Points on a hilly landscape, in no order, each with its height.
From any point a climber takes the steepest step (rise divided by distance) to one of its 5 nearest points. It stops when none of these is higher. Distance is the straight distance between rows; heights are no part of it.
z_238 (h 2.16): [121  87 154 112 163 109 116 130 140 146 121 177 183 170  94 134 111 102]
z_239 (h 4.15): [141  77 112 110 105  92 181  42  90  97 176 162 141 195 112 170 140 112]
z_600 (h 2.00): [105  66 149  91 153 111 152  94 114 122 141 170 156 167 109 156  91 111]
z_757 (h 4.64): [140 192  82 108  97 156 185 112 117 128 176  92  77 104 144 171 121 165]
z_743 (h 7.17): [125 138 143 152 143 143  96 155 133 131 112  89 140  79 145 110 130 132]
z_984 (h 5.23): [128 161 136 119 140 170 108 128 133 128 129  89 116  87 162  90 138 138]
z_748 (h 4.67): [167 200  84 128  73 157 160 103 125 120 172  98  68 134 140 139 171 133]
z_291 (h 4.72): [131 205  89  74  78 167 148  90 135 117 198 128  73 113 139  91 154 147]
z_807 (h 4.86): [118 182 102  77 112 173 171 115 138 123 184  97  85  74 153 116 112 163]
z_687 (h 4.61): [139 173 140 123 136 171 114 119 130 122 120  96  90 123 143 104 156 117]
z_621 (h 2.52): [117  74 153 123 154  92 112 154 136 149 115 171 205 147  93 136 100 116]
z_492 (h 4.27): [127 168  84 118 109 148 198 118 106 130 148  88  77 116 149 196 103 168]
z_491 (h 4.81): [130 178 123 103 124 180 140 115 132 114 147  91  86 104 154 110 135 139]
z_942 (h 3.49): [124 132 151 174 140 108  74 166 148 150  92 105 163  99 116 114 140 111]
z_101 (h 6.61): [123 109 141 157 134 122 103 178 120 133 110  88 151  72 157 133 110 141]
z_778 (h 1.96): [120 109 151 170 143 111  97 172 132 149  91 126 160 111 123 135 121 117]
z_696 (h 4.62): [164 125 100 149  88 124 173  98  93 116 130 151  76 194 118 163 158 120]
z_67 (h 4.71): [124 158 146 146 140 146  76 134 146 127 114  90 141  86 146  79 147 127]
z_264 (h 2.76): [119  79 151  96 157 111 146  90 119 121 145 174 157 182 100 151 109 102]
z_390 (h 4.37): [166  91  85 148  81  99 173  67 100 113 161 173 115 215 104 149 158 115]
z_478 (h 4.66): [127 153 128 125 134 176 147 134 117 128 123  91  91 105 154 135 119 140]
z_810 (h 3.97): [135  87 128 116 130 103 158  73 111 108 154 174 123 202 105 159 126 104]
z_776 (h 1.80): [125 108 138 172 105  52  87 200 152 132  98 118 184  89 117 153 128 124]
z_271 (h 5.86): [115 156 121  96 125 167 112 124 138 116 152 110 126  63 163  59 127 156]
z_628 (h 6.00): [117 129 114 132  96  80  83 155 150  89 160  98 160  23 174  83 135 161]
z_193 (h 3.80): [122 104 155 138 151 135 127 133 118 140  99 145 116 157 114 143 114 110]
z_857 (h 0.37): [104  66 152 123 151 117 144 136 108 137 112 161 143 145 117 153  83 124]
z_106 (h 4.82): [154 155 115 144 105 148 154 112 108 117 120 119  64 170 132 152 155 111]
z_256 (h 3.09): [143  94 143 115 147 112 126  92 131 122 134 178 132 214  85 136 134  87]
z_69 (h 4.63): [158 170  86 141  87 144 183 112  97 127 146 106  65 147 144 178 146 146]
z_980 (h 2.13): [142 116 149 117 174 106  98 124 149 148 111 180 166 194  75 120 132  92]
z_124 (h 4.42): [131 108 136 133 132 132 158 110 107 122 111 148  85 175 123 157 122 119]
z_828 (h 2.10): [137 149 152 162 157 124  74 147 147 154  80 117 140 132  96 106 152 102]
z_107 (h 6.18): [126 103 138 141 151  86  95 157 160 157  93 172 200 156  87 121 125 110]
z_257 (h 2.67): [121  91 143 154 134  74  98 184 146 154  97 156 196 125 102 140 120 119]
z_886 (h 5.24): [109 155 108  82 118 170 148 140 129 120 165  95 110  57 163  92 100 173]
z_346 (h 6.98): [ 98 150 111 120 103 114  59 120 170 107 147 130 166  61 157  20 152 157]
z_822 (h 6.40): [114 144 120 111 129 175 160 140 123 125 137  82 103  80 164 134  96 157]
z_488 (h 3.22): [114  95 127 122 128 127 174 113  95 122 114 152  93 162 128 176 101 130]
z_172 (h 2.12): [122 104 158 144 161 121 106 155 135 151  96 151 140 152 103 129 119 107]
z_276 (h 2.85): [139 130 142 147 166  90  81 153 166 167  82 169 183 166  68 112 145 100]
z_283 (h 3.65): [126 138 123 129 134 155 166 132 108 129 114 104  85 127 149 169 112 140]
z_709 (h 6.51): [131 137 151 142 142 146 123 130 121 133 100 127  88 153 124 136 136 111]
z_649 (h 2.82): [129  91 123 127 132  57 108 180 177 146 112 173 245 144  92 136 121 116]
z_804 (h 5.14): [117 141 124 118 132 158 114 146 132 120 141  86 132  56 170  90 116 154]
z_447 (h 4.65): [145 139 155 140 150 139 111 124 123 135  95 140  94 173 104 125 150  96]
z_127 (h 4.73): [150 147 106 143  97 143 171 109 102 118 121 124  66 167 135 170 148 126]
z_314 (h 0.66): [113  88 146 132 142 135 147 153 101 139  99 124 117 125 136 159  88 136]
z_896 (h 7.20): [123 136 134 167 121 104  71 162 153 121 122  81 171  58 143  99 145 130]
z_795 (h 6.45): [103 157 117  98 118 154  84 114 150 120 148 126 133  80 155  24 146 155]
z_77 (h 6.43): [115 139 124 138 115 120  71 145 157 115 139  95 164  48 161  60 145 150]
z_523 (h 5.50): [118  76 114 108 119 101 198  66  88 105 154 172 112 176 115 184 111 136]

Call two points neighbours if one is among the 5 nearest of the other. Go from one point of each pair to the other, from neighbour to neighbour, staying as high as possible. Name the lowest point that can't be avoided.
z_709 / z_107 | z_238
z_822 / z_709 | z_748
z_896 / z_346 | z_77
z_822 / z_346 | z_886

For each start below, name the point where the climber stops.
z_778 | z_896
z_696 | z_709
z_271 | z_346
z_748 | z_709
z_804 | z_896
z_828 | z_709
z_127 | z_709
